Points on a hilly landscape, in no order, each with its height.
A ball rolls from a point to the lowest of its 3 nearest points, and stops where none of them is lower. Distance is the straight distance between rows; heights are no part of it.
K681 (h 373): -257	-53	148	-108	-402	101	260	-148	90	-178	73	-349	-19	412	-220	-253	126	-48	-5	440	-153	409	7	-151	283	-55	-37	-145	31	31	10	-197	352	109	-178	-121	-155	-256	-6	109	-131	49	42	-34	-167	-141	-125	28	46	-73	409	-98
K21 (h 357): -106	26	-161	254	5	190	96	-109	-66	-10	-295	-57	-80	-518	27	-140	-245	166	-83	-108	26	-365	298	160	-137	-237	55	33	-93	-67	-68	341	278	-325	184	83	29	520	117	173	296	254	67	-175	46	409	298	168	-340	148	-99	-332
K696 (h 411): -69	151	63	379	33	157	-15	-115	157	-130	-2	-97	-9	271	-131	-249	-20	-132	-161	-235	49	248	168	60	139	-76	222	-158	-18	-82	-222	-25	-90	218	-104	-16	352	-280	-422	74	19	-284	79	-266	-11	-59	-340	-149	127	80	264	-279
K654 (h 486): -11	54	-101	166	128	-81	-87	-158	-370	-52	49	-75	12	81	-30	163	-231	-200	-69	-158	-210	-124	-224	-239	71	321	249	-69	51	-192	-194	-128	-485	279	-193	-192	441	-433	-352	-240	39	-347	227	86	189	6	-366	-270	159	362	91	-237
K92 (h 677): 65	-12	-23	198	350	-228	-7	84	-215	-21	266	-337	108	75	259	3	147	-69	-23	-563	-127	113	-180	-352	-295	-13	295	-60	58	47	-70	245	-165	-10	-47	58	94	77	154	-250	309	0	-412	72	172	121	-302	-249	333	-25	118	-46
K249 (h 515): -134	-59	-125	104	67	-74	-218	71	52	-105	189	57	34	123	-10	-293	232	20	-72	-163	217	557	64	-26	204	12	29	-109	-133	-45	-121	15	-195	241	-60	322	186	-254	-229	14	-125	108	33	-295	90	7	-216	-76	201	-174	69	117
K638 (h 600): 221	-74	264	-256	347	-195	-75	-122	-79	189	-170	353	384	-241	-201	533	-54	-98	158	-183	291	-446	-87	39	-442	14	40	223	-57	181	109	-101	23	-284	101	-45	-87	69	128	-281	-158	-211	-135	232	-292	-118	130	108	-38	-152	-130	356
K744 (h 381): 346	-115	170	-109	485	-105	-227	0	-202	50	98	13	209	-132	-96	316	-51	-24	237	-335	-11	-252	60	-207	-392	-67	232	-6	140	315	182	184	-308	-407	-42	52	-128	310	311	-341	-92	42	-240	-141	-38	23	253	-280	-73	51	-186	55
K800 (h 55): 71	-49	-82	-204	-238	9	297	163	64	-120	291	251	191	-32	-224	-71	239	-44	-48	326	92	437	-112	107	80	415	29	333	-160	59	97	-171	204	140	-87	22	-233	-384	131	170	-24	-111	246	48	-103	7	-244	107	190	-36	-145	114
K269 (h 585): -179	-191	60	-87	-125	76	113	212	101	-73	150	-159	144	100	-296	-103	381	-95	61	18	-87	664	-5	-154	96	197	92	51	15	-232	-251	-86	158	372	237	115	39	-393	-191	249	58	223	141	-42	175	-74	-292	-54	218	-227	300	93
K264 (h 653): 148	126	127	-109	-199	-148	-129	178	-5	53	84	337	53	-101	-40	198	146	131	110	159	54	-87	-30	59	-70	105	28	266	-243	207	325	-71	-1	-128	-86	172	-68	-148	196	148	-150	-156	-7	221	-142	79	-32	45	63	-223	-66	132
K930 (h 362): 131	112	144	-10	-375	1	383	102	150	-46	-150	140	-104	89	-43	286	64	-87	173	380	88	-61	-173	116	282	193	59	85	-145	38	238	-195	297	90	-86	-207	-278	-150	24	22	-32	-265	90	160	-129	-63	88	121	210	-97	33	-104
K937 (h 391): -119	164	-144	196	93	257	-105	-112	-51	-193	171	7	174	316	-215	-250	26	-191	-319	-47	323	352	158	-23	186	32	89	-56	87	44	2	-377	-152	118	-256	-32	259	-349	-305	100	-196	-228	52	-114	78	-362	-412	70	345	259	51	-124
K129 (h 444): -306	-67	113	-68	-345	139	358	46	195	88	-138	-605	-114	307	-39	21	149	104	-53	267	-143	84	-124	-127	181	-245	-7	-288	-14	-185	6	-206	270	426	93	-428	-110	-240	-199	-29	121	63	25	87	116	-97	-37	114	156	-109	316	-232
K910 (h 595): -74	-134	-147	-42	66	41	-162	250	-157	-30	279	-221	86	158	-47	-251	529	-169	-225	-347	54	592	-34	-163	-25	-110	113	-57	-72	-149	-505	132	41	296	240	175	52	-153	-219	245	107	255	113	-329	228	93	-248	116	292	-164	316	172
K290 (h 799): 161	182	-170	-70	4	-317	-9	85	-140	4	336	138	283	95	-59	99	159	-89	-32	-135	116	244	73	-132	45	350	201	216	-22	133	20	-358	-341	53	-420	-154	143	-310	-23	-14	-51	-176	17	346	-7	-128	-232	-108	90	254	-130	234
K959 (h 256): -159	-6	116	81	-60	-128	11	143	184	67	-179	-306	-104	341	84	148	-130	199	15	-35	114	70	3	-168	111	173	-148	-172	-1	27	-99	-9	11	199	-47	53	156	-9	-121	66	-27	-21	-145	-47	211	-135	209	38	251	-84	-32	156
K612 (h 477): -69	-90	-104	37	-268	305	63	-8	47	54	10	295	-274	-137	-50	-140	-18	70	-61	370	-104	315	255	238	-89	60	60	112	36	148	-21	-58	252	-90	-195	202	-349	-13	50	335	-118	180	40	-104	-101	3	-139	154	-39	-112	-39	42
K292 (h 541): -166	175	-1	185	196	-126	-122	-144	153	8	-132	-163	-48	430	62	-47	-190	-10	15	-61	-27	-53	-44	-68	233	67	46	-122	34	-229	-268	-371	-275	214	-159	-403	466	-221	-414	-134	30	-202	24	166	208	112	-179	-194	181	199	124	-149
K640 (h 569): -24	-61	112	-20	128	-242	-102	58	64	125	-293	-222	63	306	140	160	-139	155	51	-18	-63	-184	-220	-117	174	104	36	-154	120	-88	-117	-135	-460	270	36	-349	302	-288	-176	-339	317	-336	-149	283	264	-114	-6	-164	169	152	-115	-145
K840 (h 430): 574	111	108	-164	177	0	54	-18	279	274	-358	-28	17	-346	-33	183	-184	113	272	-336	-41	-469	-268	50	-232	-99	-65	58	284	125	260	111	264	-441	346	46	-4	-8	300	-310	-29	-70	-5	424	-68	-276	396	-27	-15	-295	-88	-81
K94 (h 639): -31	-163	82	-15	-41	44	-76	-91	-154	162	9	523	36	-394	-103	252	54	37	167	-152	26	-233	58	91	-377	69	70	250	85	255	90	2	33	-384	-24	141	-121	39	144	85	-189	-77	59	144	-217	6	87	51	-141	-80	-57	252
K363 (h 514): -63	68	279	-129	94	-68	126	27	7	36	-123	-234	250	280	-42	261	-72	124	61	-39	-34	-139	-533	-337	208	267	-235	91	74	-202	-253	22	-254	373	63	-321	85	-182	-5	-286	262	-89	-169	373	247	-125	116	-215	61	141	-3	-243
K666 (h 138): -207	-58	135	-40	-204	124	-220	133	130	96	-189	-393	-173	286	256	-73	-8	129	-156	63	75	120	-2	8	221	-287	-68	-340	-80	-372	175	133	486	136	252	172	49	473	139	-72	58	253	-97	-334	-24	195	387	-220	-320	-135	111	-114
K482 (h 497): -85	-91	11	84	-110	-3	-79	53	80	167	-53	-343	-32	355	174	-270	96	-88	-205	-221	-94	122	143	-78	10	-196	106	-180	18	-249	-249	-30	-68	222	29	75	147	159	-292	86	-20	68	-37	-473	126	58	41	-187	119	-102	267	-80
K841 (h 217): 71	52	145	-17	246	-239	-10	375	159	1	43	-603	151	275	223	98	-6	238	60	-431	-3	111	-240	-448	-186	199	4	-136	-127	-357	-162	190	-142	-78	259	103	256	167	179	-50	193	-10	-401	81	361	-94	297	-226	235	-108	16	94
K698 (h 277): -198	-55	-87	34	-223	198	54	66	351	-27	-2	-161	-93	3	175	49	87	223	168	122	1	347	99	-26	24	-197	-62	-139	50	-137	37	64	283	-66	201	348	-180	314	79	180	-142	294	40	-105	-40	132	271	135	-76	-238	-110	-32
K749 (h 251): 65	-118	80	-278	-209	-178	184	191	227	-16	-81	-189	79	24	-43	255	42	99	111	115	11	54	-162	-378	93	194	-120	118	-27	-54	188	1	56	65	159	-29	-52	-97	-22	92	-49	-27	-221	135	-84	-102	205	53	36	-183	10	159
K562 (h 730): 201	-8	6	-29	313	-511	-86	-20	-296	59	75	72	314	86	-101	443	-81	-49	223	-117	202	-172	115	-132	-263	173	165	104	111	169	238	-123	-275	-211	-307	-99	92	-219	376	-316	-57	-251	-75	363	-77	-93	-48	-4	-101	98	-315	300
K347 (h 392): -12	105	165	14	126	-12	17	-33	68	-40	-81	284	-133	181	17	-149	-54	1	220	138	225	-105	9	211	34	97	-126	-59	125	361	189	-116	-45	-151	-266	-70	-95	-116	-75	-78	-37	-85	-93	62	-384	-1	24	176	-95	55	-94	125
K389 (h 520): 248	42	67	-178	49	67	-80	-165	-84	-13	-401	71	-244	-417	-87	152	-365	154	129	67	-52	-401	-8	369	-183	-301	-186	-83	106	355	246	173	332	-378	156	-69	-75	108	284	-266	-12	-319	62	97	-171	-92	231	79	-15	-173	46	-17
K224 (h 622): 33	130	289	0	166	-84	-123	-251	133	7	-330	-96	227	215	-64	89	-322	-166	170	232	86	-18	-79	-48	307	329	-74	-187	186	-3	-75	-315	-212	127	-432	-416	169	-317	-226	-251	-13	-490	-199	237	189	12	-36	-5	-47	336	-149	-81
K365 (h 535): -327	-149	-363	190	109	166	-15	-211	-88	-17	129	18	-106	-416	-74	-582	-4	-141	-103	331	-40	-149	517	123	-259	-359	292	269	-29	-175	-137	278	341	29	2	2	-265	342	-436	363	257	392	85	-358	-56	239	-57	158	-392	34	41	-176
K885 (h 363): -9	-159	-329	48	91	71	75	-55	16	30	60	129	-178	-633	99	25	-128	59	-160	-117	-524	-268	178	68	-316	-197	-98	269	-13	-43	-127	262	-122	-54	295	227	-335	311	89	441	92	410	84	-70	13	364	290	-51	-161	60	-197	9
K495 (h 321): 201	-49	263	14	403	-98	-257	-194	-203	48	-359	216	-10	-295	10	29	-245	-154	223	-120	320	-301	197	56	-53	-146	-395	-85	174	266	157	154	21	-316	-149	-127	65	286	-61	-442	-11	-141	-132	-15	5	73	252	-107	-358	-116	-119	34
K809 (h 506): 94	68	113	-133	23	-217	15	-53	-157	119	173	29	295	158	-56	358	-132	27	-79	-13	-10	10	-280	-221	215	442	128	-60	-117	-189	-155	-264	-460	330	-100	-425	73	-215	48	-470	-51	-492	59	536	154	-92	-308	-77	248	335	48	-212
K342 (h 543): -178	144	117	219	215	-185	-170	90	-59	-64	-31	-22	-64	156	338	-372	182	-140	-351	-339	107	215	234	-108	105	-97	-61	-147	-77	-223	-144	183	-118	1	-171	191	279	216	-175	-87	93	-5	-26	-494	66	24	-214	-164	108	130	253	160
K957 (h 456): 163	41	49	-304	-93	-135	93	-12	130	90	-263	71	103	-12	-110	228	-204	-121	249	163	215	-221	-258	101	10	-55	-298	51	125	257	214	33	14	-196	-190	-219	12	-128	0	-241	64	-421	-56	350	-69	-16	51	167	-3	-6	-61	136
K532 (h 452): -314	-31	-157	111	-56	98	51	-216	128	82	41	-295	123	332	-237	-429	61	-116	-285	-96	93	340	133	-85	142	-30	191	-109	3	-199	-103	-293	-24	202	71	-134	281	-173	-279	84	-90	-12	304	-376	-11	-27	-335	-31	224	-5	397	-39
K405 (h 475): -108	15	-138	-11	284	-207	-286	52	-283	-86	295	272	-56	-60	191	-216	162	44	-125	-62	-27	-62	299	65	-148	-391	184	40	39	184	19	401	-320	-205	-165	118	-145	379	-114	-61	-69	104	-161	-317	118	225	-205	-283	-223	127	-17	140
K22 (h 521): 388	-157	120	-86	-22	-209	-23	107	78	170	-208	177	237	-232	13	436	-198	183	300	-224	138	-366	-246	-61	-186	118	-198	59	70	33	248	96	-78	-204	105	-161	-46	-67	150	-228	76	-213	-26	436	-218	-115	331	87	-156	-202	-15	180
K844 (h 402): -107	-132	-510	-6	-77	180	48	-103	-108	0	30	3	-318	-556	20	-237	-73	233	-10	179	-347	-298	334	466	-171	-469	178	54	-41	-17	-167	21	427	-182	206	-46	-172	382	24	242	108	429	-16	-259	-92	243	123	226	-286	-45	-40	176
K6 (h 542): 196	-44	-80	-168	-210	211	0	-51	21	30	-66	525	-137	-339	15	189	43	191	82	34	-328	-280	-203	269	-33	-56	9	250	-172	384	67	122	116	-47	137	55	-266	91	495	159	-177	148	67	147	-195	3	58	253	125	-263	-97	159
K460 (h 561): 27	130	0	45	85	328	72	-355	-223	-120	-7	557	-291	-134	-110	-249	-194	-129	-14	168	111	-154	283	521	73	-7	44	-130	-90	268	256	-218	231	-398	-410	-154	-22	42	-67	57	-92	91	330	-115	-192	166	-168	228	-262	-31	-98	-77
K741 (h 592): -27	-71	-139	104	252	-61	114	-206	-178	-227	136	22	-188	-579	152	-96	128	-64	-118	-102	-256	-453	250	19	-185	-165	223	264	76	2	-68	417	-162	-345	-16	129	-481	609	57	-59	61	255	55	-114	155	302	150	-21	-199	318	-349	-118
K341 (h 434): 122	-63	119	134	-194	-61	231	37	178	57	-269	-121	88	217	-70	135	-72	-94	-14	284	-103	-57	-125	31	390	265	-277	68	38	-95	7	-67	9	234	-60	-236	-66	-236	-69	-199	36	-399	-16	241	114	-231	3	97	11	122	100	-139
K198 (h 601): 20	117	17	65	102	-216	-89	124	-245	-116	271	-1	-6	60	31	-19	152	-157	-203	-498	168	134	1	-167	-78	-3	122	-26	-78	-39	-273	103	-390	4	-212	37	221	-226	-211	11	58	-56	-211	-173	158	-52	-424	-11	212	32	-22	105
K547 (h 532): -74	-85	-7	-126	-131	28	147	47	140	120	254	-207	90	151	-261	177	70	-16	-38	211	-156	503	-277	-127	14	464	68	-29	-154	-50	-176	-70	-140	349	23	136	83	-280	27	106	100	172	-77	56	128	-309	-167	62	149	14	39	113
K646 (h 390): -70	107	274	222	442	-187	-377	-12	-310	116	-142	213	46	-150	55	-157	-145	-58	-3	100	243	-301	200	158	-186	-153	-224	-150	159	136	184	330	-136	-279	-185	155	51	473	-114	-400	-23	-36	-161	-352	76	102	129	-153	-380	197	1	111
K861 (h 302): 119	140	128	57	-229	108	120	61	281	77	-372	-267	-249	108	16	108	-68	130	-21	148	-42	-40	-41	-43	287	-53	-277	-132	-89	148	227	89	328	-105	230	-223	-47	40	-32	63	156	-155	-113	-82	-219	-60	334	70	94	30	78	-159
K752 (h 229): 18	128	-75	67	-236	60	203	92	97	-150	-278	27	-491	-8	-29	-5	-127	-90	76	318	-141	-117	-67	343	116	-193	-7	-152	-96	217	133	-69	322	-262	39	-236	-227	147	279	-18	-9	-124	143	-123	-134	-30	-35	349	-154	-52	116	25
K286 (h 488): 85	-271	-332	162	189	143	73	-236	-301	-62	276	305	-273	-681	116	-105	-6	86	-81	-39	-312	-288	447	141	-631	-242	130	365	94	71	-226	230	-137	40	-3	209	-443	375	-146	320	33	295	181	-131	-48	220	92	110	-274	155	-335	62
K853 (h 436): -104	58	46	-66	-58	-103	111	-6	196	89	46	-149	180	269	-75	208	-78	5	139	45	-52	119	-225	-96	284	379	-69	20	-61	-124	-306	-270	-265	395	40	-162	295	-88	-71	-22	-48	-31	-40	297	211	-112	-109	39	75	72	88	49
K510 (h 621): -28	-311	-300	-116	-94	164	-74	231	-230	-196	304	310	-177	-400	-26	-318	179	-17	-211	115	-223	108	300	-136	-299	-440	153	142	100	67	64	234	-133	-29	27	418	-289	102	-75	326	-166	418	103	-312	-70	281	-4	-21	-92	148	-130	5
K658 (h 200): 219	111	64	96	191	3	-150	-82	49	0	-336	112	-60	-352	65	191	-174	59	98	-227	178	-307	21	19	-224	-272	-215	-68	38	116	265	217	-69	-406	188	-55	-113	442	315	-287	171	151	-227	-81	-16	193	503	-146	-171	-16	-193	-121
K97 (h 573): -189	21	-126	110	-120	234	-319	-319	-88	-55	-37	484	-224	-95	172	-410	-210	-8	-21	193	373	-103	373	312	18	-239	58	-130	76	64	21	105	99	-14	-119	-18	-76	32	-141	149	-157	220	177	-264	-197	243	-112	34	-325	-39	-70	-12
K49 (h 330): -21	205	106	90	230	-11	64	-65	-65	-82	-39	320	185	169	-26	-336	-118	-138	-44	21	200	86	251	23	189	30	-69	-10	203	162	203	-186	-183	118	-299	-47	299	-287	-182	-156	-178	-247	164	-66	-86	-189	-210	89	44	122	-150	34
K20 (h 406): -78	-186	65	32	32	-1	-200	270	41	60	167	-80	-35	115	153	-213	142	-79	-36	-99	-209	314	-70	-91	-50	-87	-122	0	-43	-171	-211	17	-302	3	102	391	1	161	-13	181	-80	353	-182	-302	92	31	-51	-26	4	-133	18	83
K113 (h 596): -76	-95	-132	-35	-174	-25	-124	239	-69	-146	234	104	77	118	-129	-141	374	-124	-242	-218	-81	434	-165	-82	-114	4	81	51	-164	-23	-75	38	-69	134	89	403	-10	-269	-74	291	-90	0	93	-75	37	-98	-374	59	241	-103	42	155
K38 (h 594): -98	53	109	-67	87	54	97	-161	-197	-113	-54	106	193	261	38	336	-95	-166	34	368	-274	-87	-281	-18	277	314	18	-92	60	-134	-226	-434	-309	383	-197	-330	162	-283	57	-329	-83	-441	109	414	233	-162	-217	82	156	518	129	-343
K694 (h 244): -11	-48	-170	153	269	20	-206	-214	-110	-96	19	-11	-80	-341	276	-78	-70	31	11	-26	-131	-254	559	194	-258	-270	-46	75	48	118	-147	142	242	-402	136	-54	-59	593	-147	135	56	204	43	-244	42	257	169	-70	-371	8	-95	-46
K108 (h 394): -49	258	91	-53	6	154	-104	24	-201	-333	401	408	94	257	-61	-287	264	-75	-137	206	393	207	171	165	226	110	-19	120	94	63	120	-312	125	-8	-477	16	37	-269	-305	125	-205	-275	140	-5	-214	-173	-379	171	189	275	-46	146
K509 (h 139): -108	6	93	-52	153	38	-14	389	394	121	-33	-585	131	422	133	1	-48	229	-6	-168	34	113	-161	-353	162	143	-180	-149	-72	-207	-71	211	-133	211	436	-83	19	172	-48	255	361	-113	-264	83	162	-4	273	-135	134	-234	81	-31
K247 (h 590): -22	-23	11	-151	-127	235	37	-178	-100	126	-102	613	-142	-419	-143	146	122	93	223	-24	-111	-240	-47	378	-98	11	48	297	-156	359	133	-161	110	-247	-61	98	-137	57	278	-13	-96	22	255	260	-359	123	72	399	-22	4	-27	124
K788 (h 694): 27	-32	-53	-95	-353	73	445	-3	282	-31	195	-196	126	124	-369	36	191	-28	153	483	-195	450	-394	-215	321	398	-77	265	-258	-241	-45	-110	263	419	139	-145	-414	-341	183	373	-47	148	-25	153	-202	-58	-71	193	15	-163	207	-160
K887 (h 350): 13	7	-17	160	-72	-25	139	-121	48	-32	60	-333	13	350	-13	-16	-116	98	-132	-111	73	266	-109	-93	217	144	27	-192	-39	-15	-371	-239	-165	256	132	-2	270	-200	-245	39	-23	-26	-23	-33	73	-204	-73	40	163	61	171	-138
K190 (h 464): 55	380	-150	-135	-187	269	71	-238	-102	-390	606	36	102	130	-149	-55	101	75	-236	-35	194	215	-18	17	276	420	13	9	44	-109	-258	-236	-214	442	-181	-77	272	-404	-250	31	-64	-406	244	66	-80	-186	-579	173	465	131	26	-116
K955 (h 102): 7	88	-82	212	-194	349	165	-72	5	4	-263	-107	-454	-339	47	112	-244	263	0	241	-242	-544	51	556	35	-390	92	-122	19	131	12	189	446	-306	208	-89	-95	344	452	59	-25	263	29	133	-190	-51	148	259	-246	-277	-53	-326
K141 (h 304): 43	94	108	-394	-84	-185	-184	-118	-389	123	258	-25	249	105	-52	328	-204	-104	227	-136	25	-95	-258	-233	-48	476	367	-65	62	-209	-196	-337	-517	291	-306	-170	365	-261	8	-308	-109	-305	220	280	167	-49	-334	-237	136	470	-54	25
K165 (h 701): 0	-212	-296	-138	-27	309	-133	275	-114	-50	243	39	81	-172	45	-443	369	-190	-166	34	-297	439	158	-35	-187	-454	236	41	163	-292	-177	215	-99	86	129	414	-116	8	-42	310	-4	398	215	-282	-69	201	-59	-117	-172	-70	65	74
K756 (h 305): 429	172	65	-150	-437	35	466	53	192	17	-512	-140	-599	-168	-34	219	-168	-82	141	189	-234	-496	-186	331	218	-106	-113	-66	45	172	185	-272	517	-284	83	-55	-251	-199	313	-119	143	-100	-6	85	-19	-305	81	260	34	-98	125	2
K336 (h 612): -24	84	-163	111	-112	104	433	-141	149	34	301	-95	132	274	-160	31	71	-62	-244	503	-135	319	-248	-43	222	468	-56	30	-43	-94	-129	-321	-3	415	-39	-198	10	-293	-61	124	135	-33	158	242	155	-195	-321	103	202	76	149	-245
K708 (h 484): 56	-66	-96	-97	-116	181	56	68	-207	-238	283	706	-18	-273	-57	-172	145	-144	1	7	350	122	61	215	134	95	38	177	-50	155	245	-228	183	-329	-417	41	-97	-73	11	211	-400	-162	324	52	-265	-102	-283	132	-62	256	-27	69
K412 (h 311): 17	60	325	24	301	-129	-190	206	171	126	-94	-261	51	144	133	87	-13	-101	-72	-328	-15	-77	-38	-152	-131	-116	-217	-190	107	-83	118	103	-229	-271	125	72	213	336	191	-35	55	-54	-216	-204	243	139	402	-238	240	139	191	46
K29 (h 509): 80	120	87	-127	-232	-11	143	-49	-40	56	-30	-310	274	111	106	287	82	26	4	443	-252	-142	-540	-225	396	330	-25	118	15	-113	-19	9	-32	395	167	-338	-35	-326	122	-323	152	-316	49	599	194	-255	-98	-23	68	50	16	-447
K559 (h 473): 40	-141	-132	-66	-177	128	140	-144	123	41	-88	147	-323	-532	102	65	-186	169	154	15	-252	-384	33	233	-294	-103	-84	225	49	273	38	44	71	67	336	235	-66	298	283	199	-51	333	-11	89	-59	224	283	130	-26	-195	29	108
K738 (h 667): 222	-69	200	-83	369	-526	81	-116	-148	77	-176	330	372	45	-224	371	-131	-94	147	41	391	-231	86	148	-252	12	-12	260	80	369	172	-245	53	-521	-300	-196	205	-144	71	-187	-350	-277	-2	200	-432	25	23	5	-283	-7	-228	242
K106 (h 222): 126	-107	-413	83	3	214	134	-93	125	165	140	-108	-166	-561	146	188	-108	114	-73	-275	-285	-361	207	35	-103	-119	-106	196	-153	-279	156	110	256	-329	350	93	-248	422	252	204	74	291	57	-80	55	205	445	167	-203	-143	-347	-222
K350 (h 332): -387	-55	-361	-4	-320	227	-45	2	69	91	-6	-388	-59	-39	18	-525	27	78	6	277	163	233	167	161	-116	-420	217	-184	52	-424	105	119	592	46	128	135	-316	173	153	252	7	412	269	-151	70	263	218	-136	-302	-323	121	-119
K498 (h 317): 307	228	289	13	223	64	-21	8	190	70	-515	-160	-79	-105	255	58	-266	146	134	-201	20	-248	-131	32	-146	-119	-372	-131	207	105	285	233	283	-366	291	58	186	196	81	-222	164	-124	-59	159	-17	5	480	-244	-113	15	-175	-227
K653 (h 562): 3	-191	-155	25	44	33	-355	-14	-351	-83	207	562	-76	-368	6	-316	263	-100	-318	-55	7	14	359	23	-249	-331	-55	176	-36	205	-96	343	-182	-52	-139	150	-140	213	-95	114	-355	267	36	-211	-40	47	-125	-16	-237	218	-319	107
K675 (h 348): -102	-42	-34	-109	-506	152	223	-64	138	-18	-144	23	-430	-60	-40	-107	56	27	46	286	-87	74	-158	206	-32	-170	71	29	-202	39	32	-5	447	40	98	3	-292	64	336	274	180	265	185	-126	-191	84	161	92	-36	-317	192	27
K302 (h 37): 26	-20	-92	146	322	100	-139	6	-33	1	-148	45	-23	-483	246	245	-138	-113	-94	-287	-77	-433	299	12	-135	-20	-140	-39	-38	-71	238	371	-58	-502	283	171	-64	604	333	-104	20	242	15	-95	59	253	387	-90	-253	-173	-98	-148
K83 (h 508): -281	-153	-20	6	-207	51	-110	103	121	-23	245	-304	-59	257	1	-255	289	8	-45	102	-160	362	-97	-154	-28	-86	101	-114	18	-153	-109	-84	246	257	127	170	93	8	-35	66	37	270	131	-346	141	97	-166	-130	77	-249	306	17
K226 (h 593): -127	-87	-137	-64	-41	25	-171	15	-139	-120	370	305	93	41	33	-104	241	5	-93	-135	129	72	286	85	24	-124	-40	53	-15	88	-86	98	-116	-59	-146	148	-53	-206	-265	101	-302	84	-16	-266	-201	-98	-227	-107	-93	35	-175	214
K87 (h 429): -159	-150	-42	-169	-129	-36	50	166	165	60	21	-107	103	63	-158	30	283	-41	68	234	-263	530	-130	-70	-175	56	-23	50	-189	-92	18	35	149	212	416	349	-222	48	56	275	125	394	9	-61	-18	44	141	-52	205	-310	61	215
K723 (h 228): -108	96	170	59	55	62	-130	131	432	31	-201	-264	58	108	254	-27	14	145	-21	-213	-108	-136	-155	-2	-43	49	-275	-293	-105	-214	206	231	236	-217	291	194	9	291	43	31	96	-18	-122	-184	-11	-141	458	-141	-180	-58	-46	-109
K626 (h 283): -122	206	3	-70	-320	180	241	-129	126	-131	318	26	-14	289	-241	-224	233	-152	-77	360	-6	383	136	-5	296	88	48	148	-4	-158	172	-168	162	131	-176	23	-37	-384	-54	64	-257	-59	65	-33	-95	-106	-449	104	97	8	-24	-26
K151 (h 678): 1	47	-10	50	329	-383	-40	67	-552	45	276	47	194	231	81	131	86	53	103	-430	290	-41	-42	-253	-125	-56	288	56	-59	201	-54	205	-235	-45	-448	-78	199	-238	145	-129	71	-74	-412	20	98	-178	-316	-73	159	171	-124	360
K908 (h 339): -86	10	17	212	80	-76	-124	111	301	59	-262	-166	3	397	169	-32	-65	-81	-92	-20	313	105	-94	-118	203	-87	-112	-487	21	-82	-72	-127	9	232	48	62	229	127	-224	-40	189	55	-156	2	195	-168	-91	-136	-17	72	55	13
K982 (h 118): 143	58	194	97	-114	-141	43	170	199	168	-225	-197	134	244	-105	280	-114	234	235	-120	119	-184	-272	-117	6	156	-212	31	0	-136	197	208	-17	-77	258	63	-35	71	51	-185	190	-116	-209	200	2	-157	373	-142	86	-217	-118	-122
K62 (h 663): 122	-133	155	-7	306	-335	-51	60	-210	-132	-85	-14	16	385	138	-13	-97	-66	-14	-223	296	22	-4	-77	122	-62	60	-149	-80	47	-84	-44	-432	83	-167	-1	264	-161	-203	-152	38	-57	-258	-2	20	69	124	-97	62	-5	-44	260
K203 (h 264): -84	-37	1	231	-104	-10	-177	103	206	58	-66	-76	-58	-59	158	-173	-175	34	-16	42	125	0	-37	-26	35	-142	-202	-220	46	46	116	6	107	41	-24	142	-103	251	-57	152	-13	237	-93	-261	1	68	232	-76	-233	-58	-42	-43
K690 (h 591): 42	19	176	-66	85	-248	-190	-14	-157	159	-95	-207	215	280	-67	264	-224	-3	249	-211	4	-198	-217	-232	53	373	96	43	-24	-146	-40	16	-424	214	54	-235	205	-373	52	-262	70	-74	-55	404	186	-82	-6	-123	87	161	9	128

Where does a ball stop that starts at each point below?
K22 => K302
K690 => K982
K247 => K302
K547 => K982
K532 => K982
K653 => K302
K640 => K982
K510 => K302
